Points on a hilly landscape, in no order, each with its height.
From any point a climber steps to the highest of the 2 points nearest to it. It stops when none of these is higher. Distance is the straight distance between rows; heights are no part of it.
lig h=1.79: [137 126 133  95 158 142 104  49 116 123 129 132 148 187 160 154 101 102
 168 163 134 134 140 120  90 133]
nar h=2.19: [151 159 111  58 135 137 126  80 133 117 111 125 140 161 136 122 130 122
 106 173 102 110 118 110 102 124]
Guvu h=4.78: [116 146 130 155 134 161 154 165 130 138 135 160 129 121 138 129 105 140
 218 162 139  87 138 172 161 176]
Ragob h=3.91: [160  82 113 128 111 144 133 122 131 141 136 173 184 136 131  52  74  64
 140 150 117 106 156 135  73  83]
Fak h=3.47: [126 142 148 115 135 116 103  97 110  92 189 108  79  71 115 109 132 148
 107 186 127 187 185 107 117 107]
feko h=2.81: [126  81 153  95 150 127  73  99 136 117  72 115  93 100  57 180 103  94
 124 118 127 165 144 105 120 145]
fovip h=6.44: [153 109 142 148  91 103 140 144  93 156 120 129 145 108 148 121 133 156
  84 177 110 221 126  97  91 104]
volor h=4.33: [136 143 128 132 127 151 170 121 148 104 163 118 117 121 137 164 131 145
 220 147 144 124 123 145 182 168]
Zek h=5.55: [125 118 192 125 154 107 110 142  80 183 103 128 121  93 150 117 145 146
  78 157 112 194 155  94 110 131]
fugu h=2.63: [166 120  98 138 134  99  86 122 115 137 120 118 118 127  64 141  72 113
 112  48 138 100 148 146 152  96]
lebe h=4.17: [108 100 107 162 116 108 119 164 183 108 143 127 155  96 152 118 146 126
  57 110 140 158 144 120 130 109]
buke h=3.84: [140 138  33 134 178 100 105 125 160 155 152 131 104 131  86 156 126 130
 178  98 151  90 140 117 179  82]
Sede h=4.29: [194 118 171 138 195 167 105 137 141 116 167 129 101 178 166  96 143 113
 197 111 115 150 133  80 127  71]
buf h=6.59: [ 91 139 180 174 148 120 137 154 120 173  87 117 127 101 122 143 169 138
 116 145 129 112 133 107  92 152]
Tete h=6.51: [126 112  80 148 131 138 154 170 122 145 127 169 147 154 172 113 139 121
 168 156  93 137  99 165 143  97]
loke h=2.05: [ 96 176 131  68  96 123 116  94 134 111 112  99  97 120 134 116 157 157
 101 110 136  97  88 147 135 143]
lur h=6.45: [180 130  91  73 117 150 121 140 145 132 112 107 173 104  87 122 131 115
 103 110 151  61 128 131 146 131]
vide h=2.62: [100 104 122 138 103 154  92  79 116 140 111 107 148 168 128 149 154 159
 116 146 114 195 195 109 124 103]
kinak h=1.31: [153 107 135 134 143  94 142 108  77 157  80 130 121 161 109 171  66 108
 167 118 110 137  84 160 108 151]
kile h=4.93: [143 120 108 147 145 107 110 133 204 109  91 169 104 121 104 115  68 157
 159 105 148 163 116 158 135 128]
Tuf h=3.00: [102 110 176 173 149  98 116  98 102 107 170 103  86  90 124 126 149 126
 160 156 111 186 168 122 111 103]
zur h=3.42: [ 80 134 149 142 112 126 152 121 124 117 141 120 167 164 166 144 173 124
  72 137  73 124 161 140 132 119]
rara h=6.50: [138 108 153 127 130 122 159 123 153  71 123 121 113 127 106  86 152 120
 167 118  78 147  81 160 137 117]
gema h=2.26: [ 92 196 104  89 117 111 132  95 135 135 145 112  79 151 149 123 173 177
 137 122 129  94  77 104 169 123]
zifog h=2.98: [ 60 157 144 126 126 119 137 132 121 162 119 120 122 164 213  80 174 141
 150 118 102 105  73 130 131 139]
tilun h=3.21: [108  94 135  86 166 127  94 130 135 114  77 161  89 105  64 149  49  94
 127 119 150 126 156 143 114 175]
fadur h=1.43: [141 149 120 113 167 150 136  60 105 108 161 111 152 230 186 137 133 120
 190 121 142  93 128 149  94 105]
vudus h=5.79: [ 70 158 171 159 123 162 118 112 108 146 109 117 107 130 138 111 142 126
 168 164 128  96 136 133 109 154]
Vuta h=6.56: [132 143  96 182 174  60 160 130 154 146 129 154 134 166 181 120  86 129
 160 109 115 140  71 140 116 106]
Natim h=0.80: [126 153 164 157  98 139 123 159 105 124 127 147 113 126 145 192  87 130
 117 174 141 123 131 138 134 179]
gotov h=6.48: [152  98 105 150 133 138 153 136 176  93 164 144 143 203 143 179 141  88
 191 114  85 136 129 107 161 119]
fedar h=4.02: [152 183 132  74 143 121 119 105 168  86 150 135 102 122 127 138  74 123
 140 133 142  63 119 159 147 175]
kud h=2.96: [ 85 108 136 142 117 146 111  81 136 102  84 106 140 153  95 178 166 137
 100 128 111 155 155 133 103 124]
dom h=1.58: [155  75 147 141 118 105 143 135  94 158  88 131 131 102  84 196 111 106
 150 129 137 147  97 132 103 133]
damo h=4.73: [144 139  84 205 115 150 140 146 140 119 163 101 123  73  81 148 133 139
 145 133 178 121 117  66 169 113]
gug h=1.50: [110 155 150  26 140 121  90 150 124 149  90 144 100  84 138 101 122 125
  77 102 151  66 123 163 120 174]
lefo h=2.56: [132 128 121  44 129 145 103  98 117 141  89 108 165 102 169 119 154 116
  60 154 142 112 108 122  86 128]
Zok h=2.04: [ 86 162 122 130 119 169 113 136 154 133 127 100 132 150 163 158 178 179
 124 139 115 155 184 108 187 161]
limin h=3.29: [104 138 152 135 135 159 127 128 117 113 138 106 114 169 210 106 176 135
 190 112 103 148  90 138 156 137]
siv h=5.10: [176 156 117 126 135 147 145 104 158  77 141 104 152 143 114  85 114  98
 130 109 113  70  75 126 139 119]
Modo h=5.77: [126 115 129 208 122 139 126 106 156 114 183 126 140 184 173 169 125 113
 174 133 118 167 143  95 148 112]
vulom h=5.28: [111 153  81 167 119 154 175 167 161 124 119 106 130  81 108 118 157 145
 158 128 178 101  76  83 161 166]
dobi h=3.61: [ 99 155 146  68 147 139 101 119 147  95 111 162  85  98 116 149  68 114
 147 151 165  93 138 159 113 200]
fupiz h=5.75: [177 107  81  64 126 143 115 126 104 157  70 121 157 139  58 113  89 122
 114  92 123  99 141 141 110 134]
nezab h=4.43: [166 103  98  99 102 119 130 114 135 128 164 168 171 141 117 115 107  81
 136 160 108 114 157 133 116  62]
mibu h=1.15: [124 146  72 169 161 124 156  86 130 121 149 110 148 207 146 126 143 109
 181 106 126  89 102 111 129  96]
pilo h=5.25: [178 116  66  91 127 121 149 118  94 190  72 113 195 164 106 111  89 133
 149 114 128 103 122 141  88 119]
Rovuv h=3.92: [145 125 107 100 133 131 151 110 136 142 136 104 128  91  88 172 131 147
 193 121 150 105 148 164 190 159]
nim h=7.27: [140 122  87 124 156  87 147 120 126 168 134 154 143 138 147 140 103 145
 184 118 134 137 114 171 144 116]
gep h=5.88: [104 127 112 187 143 138 148 170 149 134 121 108 163 102 130 130 150 108
 103  73 177  88  95  91 143 159]
vopo h=2.75: [111 116 125 110 123 135 112 146 127 132 128 181 121  85  99  90  71 150
  66 156 154 167 213 126 106 119]
Lideg h=2.95: [168 115 112 120 131  93  70 131 126 196 107 141 117 149  86 156  55 102
 131  77 109 134 146 102 133 114]
Bav h=5.83: [133 111 214  90 110 138 129 165 100 111 138 123 114  89 114 142 172 132
  75 113 178 143 163 147  84 220]
giv h=4.55: [116 107  81 146 116 100  90 140 211 127 111 155 130 119 121 123 108 140
 100 107 126 152 141 135 108  89]
galos h=0.97: [ 95 140  83 147 147 127 192 120 134 100 155 112 178 207 124 107 170 114
 156  80  87  78 120 113 150 121]
zov h=5.80: [146 125  78 148 131 162 151 151 121 110 183 133 121 117 164 105 169 132
 163 162 124 147  91 110 170  89]
vev h=2.60: [107 101 192 145 141 129 121  92  39 110 147 121  62  92 118  96 121 124
 161 146 107 190 125 139 125 117]
Mati h=4.04: [137 141 112 141 110 112 101 128 104 103 144 117  85  66  93 142 125 152
  66 134 159 153 119 136 115  90]
fivez h=5.37: [125 131 134 174 132  92 161 144 204 108 102 129 115  82  97 116 114 178
 117 107 138 163 105 138 120 149]
niza h=5.87: [128 136 141 159 111  93 203 127 162  75 142 123  94  92  81 123 146 154
 142 125 109 137  86 144 145 128]
maru h=5.08: [179 120  97 114 135 115 120 122  94 148 172 143 140 123 142 110 136 116
 135 150 116 133 110 117 151  56]
Berip h=5.70: [167  56 148  94 124 125 140  95 131  96 126 150 136 123  88  64 127 101
 162 132  80 176 126 142 115  75]
neve h=7.54: [132 158 181 132  93 146 131 171 129 106 146  98 116 123 151 153 173 133
  54  77 197  97  86 112 127 217]
zema h=5.61: [159 121 137 172 122 121 100 110 121 168 138 153 118 133 126  89  96 156
 121 164 117 201 145  73  99  64]
daf h=5.64: [133 120 181 136 178 119 126 139  97 203  85 135 146 115 123 132 135 118
 142 165  92 139 153  85 119 149]
lefu h=6.57: [109 142 120 159 126 147 106 179 148 114 123  99 145 126 167 160 148 107
  43  76 166 107 120  89 162 176]
sarum h=1.52: [142 154 152  23 129 116 139 123 104 124 132 127 146 107 154 107 114 112
  82 118 127  72 129 172 125 171]
kivi h=1.78: [125 163 152  68 111 119 159 101 148  91 170 115 146 124 178  93 142 139
  94 118 108 100 116 155 148 146]
peme h=1.07: [145 144 160 159 122 140 142 141  62 137 109 142 119 179 130 168  72 109
 160 147  88 125 102 159 138 162]
feme h=4.96: [196  76 148 129 143 132 120 118 154 130 151 160 116 165 128  92 116  95
 207 118  91 180 131  97 108  66]
peto h=5.26: [ 69 154 167 127  93 166 137 148 133 138 114 133 100 113 127  93 124 160
 215 156 153  96 126 159 132 187]
zepi h=1.82: [120 141 155  75 170 106  99 136  91 185  68 109 128 123 127 120 149 113
  70  79 122  72 109 134 102 155]
vav h=4.22: [150 159  61 162 145 146 108 108 147 130 145 100 107 127  68 135 148 139
 170 120 152 116 110  81 174  79]
niz h=5.12: [126 123 141 216 121 137 116 107 151 112 170 137 127 151 148  91 103 153
 156 152 140 191 171 112 112  83]
ton h=4.49: [177 146 153  85 135 120 145 122 156  83 109 140 120 107  99  75  70 120
 123 105 124  89  93 170 123 160]
vemiv h=0.60: [ 99 100 135 175 104 133 183 173  90 151 152 135 153 109 105 117 164 143
 106 111 117 115 175 171 154 114]
Pizig h=7.42: [147 132  99 111 165 134 156 131 153 114 147 128 111 187 129 189 158  88
 233 163 100  83 110 108 132 135]
Faz h=0.38: [ 89 109 143 168 119 114 126 177  62 158 128 152 120  96  97 104 146 154
  64 119 124 152 176 162 102  91]
lup h=6.63: [125 142 223 112 101 128 135 176 108 132 122 104  89  91 118 128 167 135
  89  84 153  95 115 129 124 212]
nibuv h=2.30: [ 82 151  97 124  98 181  85 121 109 143 103 113 142 142 149 134 154 191
 106 152 143 152 186 143 141 132]
satip h=3.05: [107 130 141 105 114 114 142 138 154  84 141 150 102  88 102 115 115 169
  89 175 112 181 191 147 118 132]
gilus h=5.74: [136 173  81 128 111 161 142 151 138  93 130 112 147 127 108 116 141 121
  89 117 131  51 107 119 160 132]
Bebi h=3.44: [150  85 115 146  73 129 103 132 149 150 120 161 188 138 156  89  85 100
  77 120 132 145 136 125  70  81]
ruger h=1.89: [121  81 140 155 123 134 131 124  76 148 118 128 110  82 120 161 123 108
 172 193 133 166 115 129 108 122]
midu h=2.16: [132 149 125  81 147 127 108 126  89 172  62 110 144 129 146 112 134  84
 102 140 133  61  75 130  59 142]
gov h=3.64: [148 130 128 152 116  86 101 136 112 142 116 148  99 118  87 152 109 137
  67 128 106 159 128 113 121  85]
Pinen h=4.50: [142 112 140 102 101 114 125 107  91 108 122  95 131  93 118 144 146 146
  58  98 157 168 100 143 114 124]
Reb h=2.24: [ 97 106 177 128 100 158 136 125  29 138 135 112 110  86 156 110 124 122
 154 177 123 172 116 153 111 144]
vasok h=5.11: [119  79 201 108 127 105 122 126 111 112 135 109 118  85 117 144 147 117
  44  97 154 171 163 139  98 159]
nad h=3.80: [ 99 102 102 155 118 114 133 163 162  92 157 145 162 147 196 122 145  93
  73 137  95 125 139 135 135 103]
tedub h=3.04: [119 115 123 143 126 131 128 130 134 144 111 149 177 122 156 120 112 108
  84 157 153 107 142 145  79 117]
Zav h=2.64: [120 110 114 139  87 134 131 121 170  75 102 105 151 132 106 189 159 127
  80 144 141 143 115 118  94 127]
Givo h=3.51: [165 125  69  94 151 100 132 135 162 143 161 127 144 131 102 185 120 121
 155 102 124  96 160 133 196 126]
rokom h=3.70: [142 146 189 146 178 164 110  98 113 111 165 108 111 185 177  91 152 140
 180 108 116 148 132 119 159 120]
tol h=2.47: [ 67 182  91  87  94 124 147 136 122 128 187 135  82 140 201  78 167 159
 144 124 133  87  69  83 180 132]
movo h=3.27: [162 149 107 142 127  99  79 153 145 162 101 154 101 147  97 180  73 150
  99 110 116 158 132  97 166 113]
Betu h=2.71: [ 27 171 125 133 106 129 162 137 129 127 172 117 136 146 203  73 185 134
 113 116 123  77 100  88 147 140]
Reva h=2.68: [125 135 131 114 111 150 117 177 130 141 129 166 162 110 132 142 120 140
  45 155 166 117 195 145 101 137]
Mokik h=0.79: [ 97 118 105 191 123 116 181 139 128 143 129 132 170 171 100 105 151 121
 139  82 102 107 149 141 146  90]
Feza h=2.40: [145  85 115 122  98 125  95 142 184 125  81 119 117 101  85 208 126 135
 110 131 160 172 132 115 114 147]

For each start below, name the point where the climber stops.
Lideg | neve
peme | Fak
nad | rara
Bebi | nim
loke | rara
vemiv | lefo
Faz | neve
Givo | buf
Feza | lur

For each start below, name every point that the climber comes to, in order.
sarum | kivi, loke, gema, tol, Betu, zifog, limin, rokom, Sede, feme, Berip, rara
zur | nad, lebe, giv, kile, fivez, niza, rara
Reva | tedub, Bebi, Ragob, nezab, maru, zov, Tete, nim
